Each row is a point on a tangle of strands that fork and nearly touch. The rows are in no order.
Two points are linked if the straight distance between their rows is under 62.4. Some points are linked to none.
nul: [ 11 -22  17  11  -5  22 -17  -6  25 -23  28   7  15  -2  17 -10  15  24
 -25 -10   3  -2  -3  42  33  28 -12 -16]
kilav: [  3  26  15   2  -6  26   5  -1   7  -6  -7 -11  18  37   3  -4   0 -19
  -7  15  25  19 -17  36  37   2  -8  -8]
buk: [-14  42   9 -37 -21  34  17  -8  -8   3 -10  19 -28  11   5 -10  16 -11
 -17  38 -13  -2  -2 -25 -19  37  -3  19]
gef: [-17 -24  -3  19  -1 -28 -13   4 -10  20 -16 -10 -30   0 -15  20  -6  25
  26   7   7  23  14 -36  -2 -27  12   8]
kuren: [ 41  -7 -23  -8  -6   2  -8   1   0   2  -1  22  10 -18  14 -21   1 -23
  -9 -13  -2 -20   5  26  -9  11   4  -1]
supe: [  6  25  -4 -21   2  24  -4  -8   1   1  18  15  11   8   5 -20   4 -24
 -16   2   8 -14   8  23 -11  19  -7  11]
Lofun: [ -9 -15   7   7  17 -14  15  -9 -11  22 -25 -15  14  19  -1   1  -4  16
  -6  22  18  19   4 -23  13 -27   9  -1]
dusu: [ -7  32  -4 -23 -10  31 -14  -8  17  -9  12  25  19  -5  12 -28   5  20
 -26  14 -18 -22  10  40   6  14  -5 -19]
reg: [ -9   2 -19  13 -26 -24  21   8 -16  21 -36  13 -34   6   1   5   6 -22
  -5  36   5  12   9 -20 -15   1   5  35]
Laro: [ 45 -30 -14  15   1 -13   2  -4   1  -1  19  11   2   2  19   3  -2 -41
  -3  -3  18  -6   5  18 -17   1  -2  25]
rif: [ 11  -8   8   9 -19  30 -13  -3  29 -30  38  15  -1   6  14 -10  15   8
 -21  -4   5  -9   2  51  29  37 -15   0]
fikip: [  8  14  -3  19  -3  -2  -4 -14 -10  -5  24   9  -6  -1   3  13  -7 -32
   8   9  -1 -11  12  -5 -31  -2 -16  35]
nifal: [  4  17  -9 -18   0   7   3  10  25   2 -10  -2   4  -9 -13 -15  -4 -29
  -4 -19   7  -8 -17  36   2  10   9  -4]
nup: [-20  -3  13  -9  14  14   0  -4  27   1   3 -18  17   1   0 -20   0  40
  -6  -8   6   2  -4   1  22  -2   0 -32]
nulov: [-52  23 -10  -1   0 -20   2 -10 -31  31 -45   8 -10  13 -12  13   4  34
  -5  29 -21   3   7 -42 -16 -25   2  -1]
tul: [ 19  -2 -17  26  -7 -17  -5   4  42 -18  30 -18 -21 -23   6   9 -24 -11
  23 -17 -17 -17 -15  -6   8  13  -5  -4]
Gugek: [-19  -8  -4  13   3 -27  10  -3  -4  26 -30  -8 -10  13  -8   7  -5  14
   5  26   7  18   9 -30   2 -27  12   4]
tezo: [-38  27  -8 -15   8 -11  13  -8 -25  18 -34   8   0   5 -14  10   8  18
  -5  19 -29  -3   7 -34 -29 -14   1   8]
Bev: [ -5  -3  14   0  10  13   9  -2  35   0   8 -16  12   5  10 -22   5  18
 -16  12  11  -3  -9   7  26  12   5 -11]
nud: [  9   3 -15  -5  -5  -4 -22  13 -12   2 -26   6  16 -10  25 -11  -4  25
   1   2 -26 -24   4 -11 -10 -23  -5 -41]
getav: [-10 -29  23   2  -6   1  22   5 -37   5 -23  -5  -5  21   2   9  26   3
 -15  14  20  35  -5 -18  14  -3  12   9]
tel: [-37  -7  -5   5 -10 -30   7   7 -40  16 -42  -1 -25   6 -35  14  14   1
   6   6  -2  24   8  -8  -1 -10  18  16]
dasu: [ -2  -2   9   3  17   3 -22   5   1   8 -16 -19  18  10   2   5 -12  22
  16  -7  12  18  -2   7  26 -29   9 -42]
Pilen: [ -1 -11  13   0   4   8 -14   7 -18   3 -25  -9  16  15   7   6   0  15
   4  -2  12  17   3   3  29 -14   4 -45]
dil: [ 12 -13  10  14   7  12   8 -13   7 -13  36  -2   8  11  13  -4   5 -16
 -10  -5  16  -8  -4  15   6  10  -6  21]
Tebuf: [-10  11  16   1  -1   3  30  -7 -25   9 -18  -3   7  41  -9   3  19 -25
 -12  24  32  26 -13   5   5  -4   1  36]
Zere: [-35  27   0 -27   5   6  14  -9 -17  10 -20   9   2  -1  -2  -9   8  25
 -17  20 -35 -12   6 -32 -26  -7  -2   1]
gevi: [ -9   7  10  -9   2   3  12  20   9   5 -30 -18  -8   6 -14  -2   1  -8
  12  -9   1  10 -12   4  14   2  13 -10]
Fepad: [ 14  16  -2   2  -1  15  -4 -14   4  -9  41  14  14   3   3 -12   0 -24
 -13 -10  10 -15   8  33  -9  11 -11  20]
beni: [ 13  28  -7 -16  -5  17   2  -5  -1  30  17   7  -9  28   0 -23  13 -37
 -17  21  37   0 -11  -6 -34  20   7  34]
Fim: [  0  21  -6 -20  -7  10   4  15   5  -3 -13  17  -8 -18   7 -22  -5  -1
  -1   3 -33 -25  -2 -11 -11  16  -3 -11]
zup: [ 10  -1 -12  -5   1 -13 -23  15 -21  -4 -27   6  13 -16  12  10 -12   4
  17 -15 -18 -10  12   7 -13 -21   2 -33]
zulek: [  9  12 -21 -15  15 -18  -2  -7   7   7   6   3  20 -29  -9  -8 -12 -18
   1 -22 -10 -15  -1  14 -26  -9   6   0]
vebe: [ 23 -35 -11  10   7 -26 -26   6 -14   8 -13 -12  -6  -4   5  34 -26  11
  31  -7  16  19  18  -5   1 -40  11 -20]
kas: [ -4  13  -8  16   6   4 -19 -10  38  -4  17  -1  18  -9   4 -17 -16  23
  -3   4 -10 -19   3  19   9  -8  -9 -23]
biv: [ 17  -1   1  15 -12   8  13  -4   6  -5   2   0  -8  19  33 -16  12 -25
  -6  34   6  -2   3  -8   3   9   0  14]
Lam: [ 42 -24  -4  22  13   3 -13 -11   7  -8  16   7  23   1  17  -7   0 -22
  -7 -14  22  -3  -4  58  17   5  -4   3]
veza: [-23   7   4  -3  30  -8   1 -15   5  10   2  -9  26  -1 -21  -2 -11  18
  -1 -13   3   2   2   1  -5 -25   4   1]
lomu: [  8  -5  -2  16 -11 -16 -20  18   1 -17  21  -3 -25 -35 -16  29 -30  18
  38 -38 -35  -4 -10 -36  -8   2  -5  -6]
pubo: [  3 -14 -18  15 -15 -37  15  10 -21  12 -36   2 -25  12  -1  21   1 -31
   0  26  14  24  10   1 -11  -9  10  34]
Gan: [ -4  21   1 -34  -6  15  31  -4 -15  13 -21   6   9   5   8 -19  25  -2
 -26  21   0   1  -3 -15   5  15   9 -14]
pamap: [ -3  -1   9  -2   3   3  -3  -4  -7 -25  24   4   6 -13 -12  13   2  -2
  -2 -23 -15  -8   9   2 -11   7 -11   8]
gog: [ 11   0  -3  16  -8   6 -21   7  24 -25  18 -10  -3 -13  -7  11 -10 -19
  14 -35  -8   0 -12  50  21  20 -10 -13]
Pilug: [  3 -24  18   0   1  24 -19  -3   4 -18  10   9  21   0  17 -16  10  35
 -29 -11   0   3   0  31  33  15  -6 -32]
pif: [  9 -20   0  -8  -7 -20   3  24 -18   7 -34   1 -14 -13  -6   7   9   7
   4  -5 -15  -3   3 -24 -11  -3  16 -11]
Lopum: [ 30 -19   1  30   7 -10  11   1  13   2  -1 -14   7  27  37   3 -10 -23
   0  28  30   5  -7  18  22 -10  -1  13]
Vuko: [ -1  13   5  -6   5   0  18  10  15   5 -21 -13   0  14 -12  -8  -3 -25
   6  -5  17   7 -15  18  12   0  11   5]
Guzef: [-11  -3   9 -18  12   2  36  -8   2  17 -12 -15   9  21 -17 -23  16   4
 -24  14  19  11 -13  -3   7   2  16  16]
vegi: [ 15   0  -4  15  -8  -8   5   9  44 -15  23  -6 -24 -10  12  -9  -9 -20
  18  -6 -12 -17 -14   2   5  26  -5   0]
Zuv: [-26  15  11 -18   0  20  22  -1 -19  12 -28 -12  15  22   3  -1  13  27
 -17  16  -4  27  -9 -23  30  -4   7 -37]
lobag: [-16 -17  11 -11  -5  -5 -21  23 -22  14 -16  -2 -28 -13 -21  13   5  37
  27 -27  -9  14   2 -36  -8 -15  12 -15]
lil: [ -7  -8  16  11  11  -2  16  -7  20 -10  29 -14   0  10  -5  -5   6  -9
  -4  -3  13  -4  -8   3  -2   7  -4  30]
rel: [  1  35  -4 -30 -14  34   8  -5  -2  20   6  12 -17  25  13 -24  14 -30
 -17  31  13  -3  -7 -19 -15  35   2  22]
vop: [ 36 -38  -8  23  16 -17 -10  -3  18  -9  20  -3  16 -13   5   3  -8  -9
  -3 -31  11  -5 -13  36  26   0  -2  -4]
tasof: [ -9 -18   7  -9 -10 -12 -16  26 -12   4 -24  -6 -31 -21 -14  12  -5  25
  28 -21 -24  -3  -9 -30 -11  -3  12 -18]
fefa: [-41   3  -2   5 -15 -16  16   5 -38  21 -44   4 -29  12 -26   7  25  22
 -11  19  -2  33   1 -23   5  -5  15   9]
bik: [-25 -13  33  -2   8  18 -16   1 -10  -7   7 -18  -7   9 -18  16   5  24
  19 -11  13  26   0 -18  12 -11   7  -7]
Fogi: [ 13  13 -11  -1 -13  20 -26   1   8 -10  -2  27  19 -15  20 -23   8   6
 -16   2 -19 -27   7  40   7  15 -13 -27]
kat: [ 13  -9  13  23 -12  10 -36  14   9 -16   2  -9 -15  -2  22   9  -8   4
  28   2   0   5   8   4  27   6 -10 -35]
Kimal: [ -1  10 -12  19   5 -16 -20  -3   3 -15  16  -2   6 -28  -7  20 -25   3
  26 -23 -18  -8   3  -6 -17 -20  -5  -8]
gub: [ 15  19 -24 -12  -8  -9  -2   1  -6  17  -3  18 -22  -8  -8  -5   0 -38
   8  16   1 -16   6 -10 -42  12   7  42]
dokek: [-12  -2   7   6  -8  -7 -10  15  12 -14  21   1 -22 -26 -15  19 -16  30
  22 -39 -36 -15 -12 -39 -11  11 -10  -9]
Sakof: [ -9  -1  -4   3   2 -23   6  -6 -30  10 -17  17   0 -10  -4   8   3 -10
  -2  13 -10  -9  22 -17 -31 -15   7  22]
Pefe: [ -1   8  10 -15 -18  40   7  -5  14 -20   2   6   3   8  31 -27  15  15
 -25  25   5   2   2   9  22  29  -6 -19]
nokov: [-11  25  -7  -1   9   2 -15  -5  28 -13  16   9  11 -21   1 -12 -17  17
   6  -6 -33 -33   1   5 -14  -4 -16 -16]
lem: [-32   2  13 -19   7  11  -7  11  -5   8 -18 -13  -3   4  -5  -2   1  43
   1   9 -18   4  -2 -36   0 -10  -1 -29]
Velo: [  7  37 -19 -25   2  13  -2  -9 -14  17  -9  13  15  11  -1 -17   2 -27
  -8   9  12  -6   5   9 -17  -1   5   9]
femib: [ 45 -35 -25  15   2 -26  -1  -4  -4  -6  13   5   3 -13  17  26 -16 -37
   4 -18  14   5   4  25 -12 -10  -2  27]
Retu: [ 31   0 -21   4 -10   4 -16   6  11  -4   5  19  10 -27  18 -18  -4  -4
  -6 -14 -21 -27   3  25  -3  13  -5 -21]
mati: [-21   6   0   1   8  14 -27   0  29  -4   6  -7  16   0   5 -13  -6  45
   3 -11 -11  -7   0  10  16 -15  -6 -47]
zin: [ 18 -13 -28   4   4 -39  -7   6  -5  -1 -10  -6   8 -29 -10  27 -25 -19
  24 -22  -6   9   7  18 -24 -24  11   9]
Fil: [-30 -11  22  -1   3   4 -22  11 -27  20   0  -9 -15   5 -22  17   9  40
  27 -20   8  31   4 -33   1 -26  18 -11]
Paduv: [ 44   3 -20   9   9   1  -1  -8   3  15  -6  14  28  19  31 -15 -12 -32
 -15  18  33   0  -3  44  10  -9   5  11]
ribun: [-27  13   8 -26  11  12   5  -6 -20  -5  -1  11  16 -10   6 -13   9  37
 -12   7 -30 -21   6 -25 -25  -4  -5 -15]
korop: [-13   7   5   7   1  -2  30 -19 -21  20  -4  -6  -2  30   6  -4  18 -16
 -19  37  27  19   1  -8  -3  -8   3  50]
rab: [ 29 -26 -25  17   6 -33  -8   1  -3 -13  10   1   8 -25   6  34 -21 -25
  17 -24   3   9   9  15 -13 -23  -2  16]
Bafup: [-17  -7  24 -24  -2  24  26  -9  28 -25  27  -8  -4   3   3 -18  15  22
 -23   5   5   4  -4 -11   7  31  -8  10]
mas: [  4  -9 -17  21  -3 -36   9  -2   5   1  10   0 -28 -24 -14  21 -11 -16
  15  -3  -9  -4   3 -20 -29  -4   1  41]
kemi: [ 20 -26   0   6  -8  -5  15   2   6 -11  25  10 -14 -18  -1  -8   7 -11
 -11 -15 -13 -23  -3 -16 -12  29  -7  19]
Kor: [-40  18  10   5   0 -12  15  -8  -4  10 -17  -6 -25  13 -24   5  12  -1
   4  28   0  16  -1 -19  -3  -2   6  31]
Fopu: [-27  13   7 -13   5  19 -37  13  15   1  10 -12   6  -5  -1   0 -11  50
  12 -22 -17  -7  -4  -5   3 -19  -8 -47]
Kuf: [ 19  12 -15  -4   6   1  26  -9 -17  24 -30   4  29  22  14  -5   3 -23
 -21  23  26  11  -3   5  18 -13   4  -7]
Rupe: [ -4 -10  -4 -18  24 -16  20   0 -30  25 -36  -2  30   4 -11   0   7  -4
 -18  -6  12  12   2   5   3 -19  20 -10]
kivo: [ 34  10 -14  -1   5  10   2 -10  -6  21 -21   6  31  17  19 -15  -8 -24
 -19  15  26   0 -10  35  20  -9   5  -9]
vok: [  7 -35  -2   9  17 -13  -5  -3   4  -1  22  -2  17 -21 -11   6  -8  34
   0 -33  -8  -7   1 -18   1 -17  -3 -16]
siz: [ -7 -10   3  17   1 -20 -27   8 -12  13  -7  -3 -27  -2  -3  26 -19  32
  39   5  -6  13  16 -38  -9 -38   3  -8]
gimid: [ -2 -14  10  -7  -8   6  14   7 -29   2 -27   8  -5  -2  13  -4  17  10
  -4  14 -12  -1  10 -33  -4   1   7  -8]
Nuzi: [  6 -10  12 -12  -7  10  15  -3  12 -22  34  16  -8 -21   7 -18  10  13
  -9   4 -23 -22   1 -28 -16  34 -14  15]
Zekiz: [  2  21  14   3   4  23  21  -7  -7   3  -5 -12  16  45   2  -4   9 -34
  -6  18  31  19 -17  28  15   0  -9  24]
tol: [ 13  -3 -19  -7   1 -25  -4   9 -20  -2 -27   3  16 -23   2  16 -17 -15
  14  -9 -10  -5  17   7 -17 -29   3  -9]
leze: [-32   7   7 -28  -6   5  25   1  -4  10  -8  12 -25  -4 -26 -13  23   8
 -13  12 -16  -2  -3 -18 -23  25   7  31]
sor: [-13  31 -29 -15  -1  -7  15   2 -34  24 -45   7  17  13   0  22  -2  -3
  -5  18 -14   6  11 -16  -3 -30   0 -24]
ral: [ 14 -30   5  -8   3   0  20   1  -4   1  14  10  -2  -9  -4 -14  20 -14
 -19 -11   1 -10   1  -9 -14  19   5  19]
gam: [ 23 -28 -10  22   7 -18  -5  -2  16 -14  30  -9   3 -24 -10   9 -16  -1
   3 -47  -3   2 -13   8  17   9  -3  -5]
futu: [ -6  -2  11  11   2   6 -30  11  18 -13  19 -20  -5  -4 -15  15 -18  18
  35 -31   4   7  -6   3  16 -10  -2 -29]
pariv: [-13  23  -8  10   9  -8 -20 -11  16 -14  21   3   8 -23  -8   9 -20  16
  15 -18 -34 -27  -1  -9 -19 -10 -15  -6]
lado: [-12  12   9   2 -10  11   5 -10 -10 -11  16  11 -19   8   6   0  14 -27
   1  25   3  -1   9 -14 -24  17 -13  39]
lebak: [ 19 -30   7  40   7 -10  -5 -10  11 -14  36 -13   6   4  13  14 -16   9
   8  -2  12  -3   5  -5  16 -11  -7   8]
Vufud: [ 27   7  -5  -3  -4  14  -8   6   0   1 -27  11  20   3  12 -15   9 -21
 -17   3   8   0   0  38  21   5   2 -26]
zef: [-13  40  -5 -46  -9  33  20  -4  -1   3 -11  17   2   5  19 -29  13  11
 -27  21 -15 -12   3  -8  -4  21   0 -19]
sig: [ 45  -6 -14  10  10   2 -10  -8   8  15  21   9  27  11  20 -23  -2 -24
 -20   4  33  -4  -6  53   5   4  -2  27]
rilav: [ 28 -35  -9  22   2 -19 -29  13  -7  -5   0  -3  -2 -14  15  30 -22   3
  33 -13   3   1  15  -5   6 -22   3 -19]
sedi: [-23  20  11 -13  -4   5 -11  17  15 -16  -1  -5 -27 -22 -16   4 -15  19
  22 -16 -37 -20  -8 -20 -12  10 -11 -16]
Ded: [-16 -30   3  22   7 -30  14   5   3  17  -8 -20 -24   4 -26   4   5   2
   9  -1  13  17 -10  -9   4  -5  14  30]
tef: [  0  28 -35 -17   3 -16  21  -3 -24  36 -43   9  14   5   0  10  -6 -19
 -15  18  -1   3   8  -7  -7 -24   9  -4]
Vovip: [  8 -28   1  14   8 -14   1   1  12 -13  34  -9  -3 -22 -16  11 -10  18
  -3 -50  -5  -6  -6 -18  10   8  -4  -4]
lafe: [-35 -10  11  -4 -11  -5   4  -1 -43  14 -32   0 -23  12 -17   9  23  41
   2  17  -7  34   5 -46   6  -4  14  -2]
nidal: [  8   9  -6  26   1 -11  -1  -7   5 -15  22   0   1  -3  -2  11 -14 -38
  20  -5   3  -7   7  11 -21  -5  -9  22]
bisim: [ 21 -23   2  46   1 -17  -9  -1  17 -16  36 -21 -12   7  18  21 -17  -9
  27  -3  12  -1  -8  -4  20  -3  -6   7]
rusof: [  2   6   5  -1  22   5  -7  -9  16  -5   7  -6  38   3 -11 -18 -13   4
  -8 -11  14  -2  -5  47  18  -5   0  -9]
Fimeg: [ 14 -19   5  19  -4 -11 -21  15   2  -8  -1  -7 -13  -4  15   8 -13   4
  24   4  -3   1   9 -20  10 -11   2 -14]
zafi: [-19  36 -12 -10 -13   8  39 -11 -38  22 -37   6   7  18   1  17   8   2
 -18  32 -13  16   0 -33  10 -14  -1 -19]
fuv: [ -6   1   3   1   3  -6   5  -5 -20  -9   5  10   1 -17 -10   6   4   1
   1  -7 -22 -18  11 -11 -23   1  -5   8]
vumad: [  2 -29   7  -8  21 -19  11   5 -20  10 -23  -8  19  -2 -19   5   8   5
  -6 -15  13   8   4   6   4 -14  17  -9]
nokep: [-36  -6  16  -9   6   3  -3  -1 -24  14 -21  -7 -10  12 -14   6  16  46
   3   7  -6  25   4 -36   2 -24  12 -15]
ziz: [ 12 -41   6   3  23 -15   2  -2  -8   0   0 -10  23 -12 -15  -1   3  14
  -4 -32   6   2   1   0   8 -13  12  -8]
luk: [  3  -2  10  11  -8   8   3  14  49 -16  26 -17 -22   2   6  -7  -5  -4
   7  -5   7 -10 -16  14  25  26  -3  -5]
rol: [-12  -2  27  -7  -2  25 -13   8   1 -26   5  -9   7  13 -11   5   6   8
   8 -19  13  10   0  31  29  17  -9 -16]
Mef: [ -1   5   6   5 -17   2  13   0 -17  -7   2  11 -24   9  15  -2  21 -22
  -5  33   6   5   4 -24 -12  14  -2  30]
Las: [ -9  -9  14  -3  25   8  26 -12   1  13 -10 -18  28  23  -4 -16   7  14
 -23  22  25  15  -7 -12  22  -8  10   5]
Ril: [-13 -11   6  16   9 -14  19  -5  21   2  18 -15 -18   3 -21   5   2  -7
   2  -9   9   4 -12  -7  -9   1   4  40]
gotob: [ 15   3 -37  -8   4 -27  -2  -1   6   1   5   0   9 -37  -9   5 -19 -28
  18 -27 -17  -6  -6  23 -28  -7   6   5]
kon: [ -6   6  -8   8 -28 -11  16  -1 -12  20 -21  14 -42  12   6  -4  19 -27
  -9  45   1   6  -4 -25 -12  15   1  43]
zet: [-28   2  19 -21   1  16 -19  13   1  -1  -2 -11  -6  -2  -5  -1   5  48
  10 -15 -16  -4  -2 -28  -2 -10   0 -36]
Gida: [  5   5   8   2  -3  15   1   4  45  -7   7 -16   1   9   7 -22   2  -7
  -8   4  14  -1 -18  28  27  23   2 -11]
Goke: [ 13  -1  -5  -9   6  -3   9  -4 -12  16  21  10  -5   4 -18  -4  17 -46
 -11 -14  23  -2 -11  16 -33  16   9  48]
puzap: [ 13  -5   6  -4  -6  16 -12   7  -8  -1 -25  -1  17   7  12  -4   7  -4
  -6  -7  -4   8   2  24  25   1   1 -42]
lik: [ -2  20   4 -27 -10  25   4   3  15  -8  18  22 -12 -19   5 -23   3   8
  -6  10 -24 -31   0 -11 -19  32 -12   5]
Niv: [  1 -26  -4  18   0 -23  11   0  18   1   9   1 -14 -13   5   0  -5  10
   4  17 -13 -11   8 -43  -5  -2   4  13]
tek: [-21  47   4 -43 -14  39  19 -10   2  -6 -10  16 -13   5  11 -19  12   1
 -18  34 -18 -12   5 -16 -15  28  -6   3]
dus: [-17  16  13   0  24   6   5 -16   4  -5   7 -10  31  16  -8 -10  -6   8
  -3   5  10  -2   3  22   6 -21  -2   0]
satib: [  6 -19  -4  12   7 -15   4  -2  26  10  16  -1   4 -19   9 -14 -11  22
   0   6 -13 -26   1 -35  -5   1  -1  -4]
nonod: [ 35   8 -23 -11  -9  -3  -3   2  -5   9  10  18  -6 -15   9 -19  -5 -34
   3   1  -4 -27   3   9 -35  17   1  18]
pazo: [-23  13  23 -19  -6  19  17  -5  31 -20  20  -1 -20   4  -7  -4   9   2
  -6  11  -6  -4  -6 -15   0  30 -11  20]
Sazin: [-10  15 -27 -10   7 -22  13  -6 -30  28 -30  13  -1  -1 -14   7   2 -15
 -10  19  -2   2  14  -3 -30 -22  14  23]
mava: [  4  18 -12 -17  -7   2  -8  16  29  -6 -10  -6  -4 -26 -15 -10  -9 -24
  14 -21 -17  -7 -12  25   0  14   6 -13]
Vum: [ 10 -28 -14  18  -6 -35   9   6  -5   2  -5   0 -24  -3   0  20  -3 -23
   7  12  15   5   8  -4 -21  -9   5  41]
lezel: [-22 -19  27 -13   6  30   5 -14   5 -32  32  -4   9  -1   0   0  14  32
 -10  -6   2   2   1  -7   9  21  -9  -1]
Von: [ 18  -8   6  22  -2   2   8   1  13   2   2 -10 -10  32  37  -8   3 -22
  -3  38  22   4  -4  -2  13  -6  -8  13]
zek: [ 18 -10  -8  35  -7 -30 -13   4  20 -21  32 -12 -24 -14   8  30 -30 -14
  29 -13  -9  -6  -2  -8   2  -3  -9  11]
rutu: [ 16  47 -28 -29 -11  17   9  -7 -19  33 -22  18  13  20  -1 -14   6 -37
 -17  15  17  -2  -4   6  -4   3   4  -8]
ruf: [  3  18 -10  -1 -12   0 -21  14  29 -19   8  -4  -1 -31 -13   3 -11 -13
  23 -34 -20  -9 -16  38  -1  15  -3 -19]
bopuv: [-12 -10  30  22   7   6 -21  -3 -12 -15  16 -20  -6  15  -9  26   0  12
  28  -7  19  29   3  -6  14 -12  -1  -1]
kase: [ -8   9 -11 -16  27 -12   0 -13   9  13  -1  -3  27 -15 -17  -7 -12   1
  -6 -18  -8 -15  -3  10 -21 -17   8   1]
nudu: [-27  31  -1 -15 -13  17  33 -10 -35  14 -31  -2   5  18   1  17  19  23
 -19  30 -14  28 -13 -39  20  -3  -3 -30]
fes: [-10  -8  10 -10  11  17 -22  -8 -13 -17   8   9  31  -6   9 -10  10  35
 -18 -21 -14  -8  12  29   9   0  -8 -37]
pela: [ 14  29 -17 -32  -4   9  -3  10  -1  15 -18  23  -2 -15  12 -31  -2 -13
  -6   8 -23 -28  -1  -4 -26  12   2 -14]
perif: [ -5  -4  14   6 -16  17 -24   6  21 -33  24  -2  -1  -5 -17  11   0   9
  10 -39   0   1  -3  41  26  19 -15 -20]
tufov: [  0 -14  13   3  -5   5  16   0 -35   0 -22  -2   5  14  10   9  23 -10
  -8  12   9  18   6 -12   7  -2   5   6]
Fut: [ 13   7  -4 -10  -2  10  13   1   1  15  12   0  -9  23   4 -17  15 -43
  -8   7  33   0 -15  12 -23  18   3  38]
Vobu: [ 22 -30   1  11  13 -25 -12   4 -18   5 -26  -9   4  14   3  33 -19  -3
  16   0  28  24  15   9  10 -38   6  -6]
paze: [-13   5   5 -32   2  20  27  -7 -19   9 -25  -1  20  10  10 -14  25  29
 -36  16   0  12  -4 -13  23   7   3 -34]
nofa: [-16  -8  22  -3   5  15  -3 -12  -5 -31  38   2  15 -11 -16  11   1  23
  -8 -26 -11  -2   8   1  -1  11 -18  -3]
pupaz: [ 15  19  -8   5  -7  28 -12 -14  26 -13  67  17   6   5   6 -15  -1 -14
 -24 -13  14 -18  -8  40   1  35 -20  24]
lipav: [ -5   5  11  26   2 -12  -2  -5   9 -16  12 -14  -4  12  -9  18 -16 -35
  28  -6  14  13  -7  18   0 -12  -3  17]
rubi: [ 20 -49 -12  37  -1 -40   3   7   0   1   5  -8 -26   1  10  33 -11  -8
  17   8  22  13  14 -10 -11 -15  -2  34]
rosi: [-22  20  22 -13 -11  12   3  10  16 -26   8   1 -24  -6 -10   4  -2   8
  17  -6 -23  -9  -1 -17  -3  18 -11   1]
nat: [-13  34   1 -34  -5  30  -4 -16  30 -14  25  21   1  -9   9 -23  -6  16
 -17  11 -22 -27   8  11  -9  27 -14  -5]
nivol: [ 13  -3  10  15 -15  21 -27  13   7 -18 -13  -2   0   3  24  -6   5   8
   8   7  -3   0   5  17  34   9  -9 -45]
Tegab: [  8 -17 -10  31   0 -33   8  -7   9  -3  26  -1 -23 -21  -7  24 -13  10
  11  -5 -20 -11   1 -40 -14  -2  -6  29]
Mav: [  4   1 -14  -3  -8 -16   8   2 -16  17  -3  16 -19  -4 -19  -3  10 -40
  -5   0   1  -8   1  -2 -40   9  10  49]
renip: [ 14  31 -26 -17   0   3  31  -9 -14  45 -32   9  23  19  -4  -3   5 -23
 -27  22  21  11  -6   0   5 -12   4  -4]
gar: [-17   1   5 -21  11  17  -7  -3 -17 -12   2  12  23  -7   9  -7   9  34
 -16 -11 -21 -23  11  -4 -13  -5 -11 -31]
seva: [  9  -5  10  26   6   5 -27   4  25 -12  46 -19  -9  -9 -12  13 -21  22
  29 -37   8   7  -9   1  32   0   1 -18]
bopas: [-14 -33   6  20  -6 -28   0  10  -7  15 -13 -15 -37  -2 -25  15   0  16
  18  -6  15  24   1 -22   2  -8  16  25]
Letik: [ -5   1  -1   2  15  -6 -25   1  17   7  -8 -22  12  -1 -15   8 -19  11
  29 -21   9  14 -13  20  15 -24   5 -26]
Zumav: [ -8   1  -3  15   4 -15 -22   6  -8  -2   9  -9 -12 -11 -13  29 -23  22
  32 -15 -11   4   9 -21 -17 -35  -5  -7]
tomo: [-15  16  17  -7 -13  12  -3  16  19 -13 -18 -12 -12   0   1  -2  -1   1
  15   7 -11   3  -3  -4  14  10  -2 -18]
Lorag: [ 38 -25  -4   7  -6   4  -6  -3 -16 -16  13  24  12  -6  24  -8  13 -30
 -12  -2   1 -11  14  18  -4  11  -9   7]
luto: [ 13   9   8   0 -16  34  -7  -9  29 -14  48   8   7  18  23 -24  15  -2
 -29   8  21  -9 -10  48  11  37 -15  16]
Lege: [ 10 -20   8  17   9 -18  -4   4  -7  -4  -6 -13   3  13  -4  21 -12 -18
  16  -3  20  14   2  18   3 -22   2  12]
faf: [-13  17  24  -5  -3  33  -3  -2  -6 -17  -6  -2  22  26   0  -5   9   4
  -7   0  17  16   0  42  36  11  -8 -16]

Follow the links from the first point to the second, and from the first to the third. Name the last point that the two ways share.
lafe, siz, bisim | mati
pif, siz, Gida | mati
Von, Tegab, puzap | Mef
gar, sig, gef | Fepad
seva, Velo, Vovip | kivo
gotob, Mav, pela | kuren
lomu, Kuf, zafi | tef
Lam, Lege, pazo | kivo
Gan, lezel, Velo | tef
nud, rel, veza | zin

A fork is a point with three links. Follow the links from the first point to the second and name the forks in between, in order.
vegi, lem | mati
tel, tufov | nokep > Fil
kemi, tol | lik > kuren > zin
supe, sedi | renip > tef > rosi
Lofun, renip | gef > Fepad
dokek, kilav | rosi
luk, Ded | mati > gef
vebe, ziz | puzap > kivo
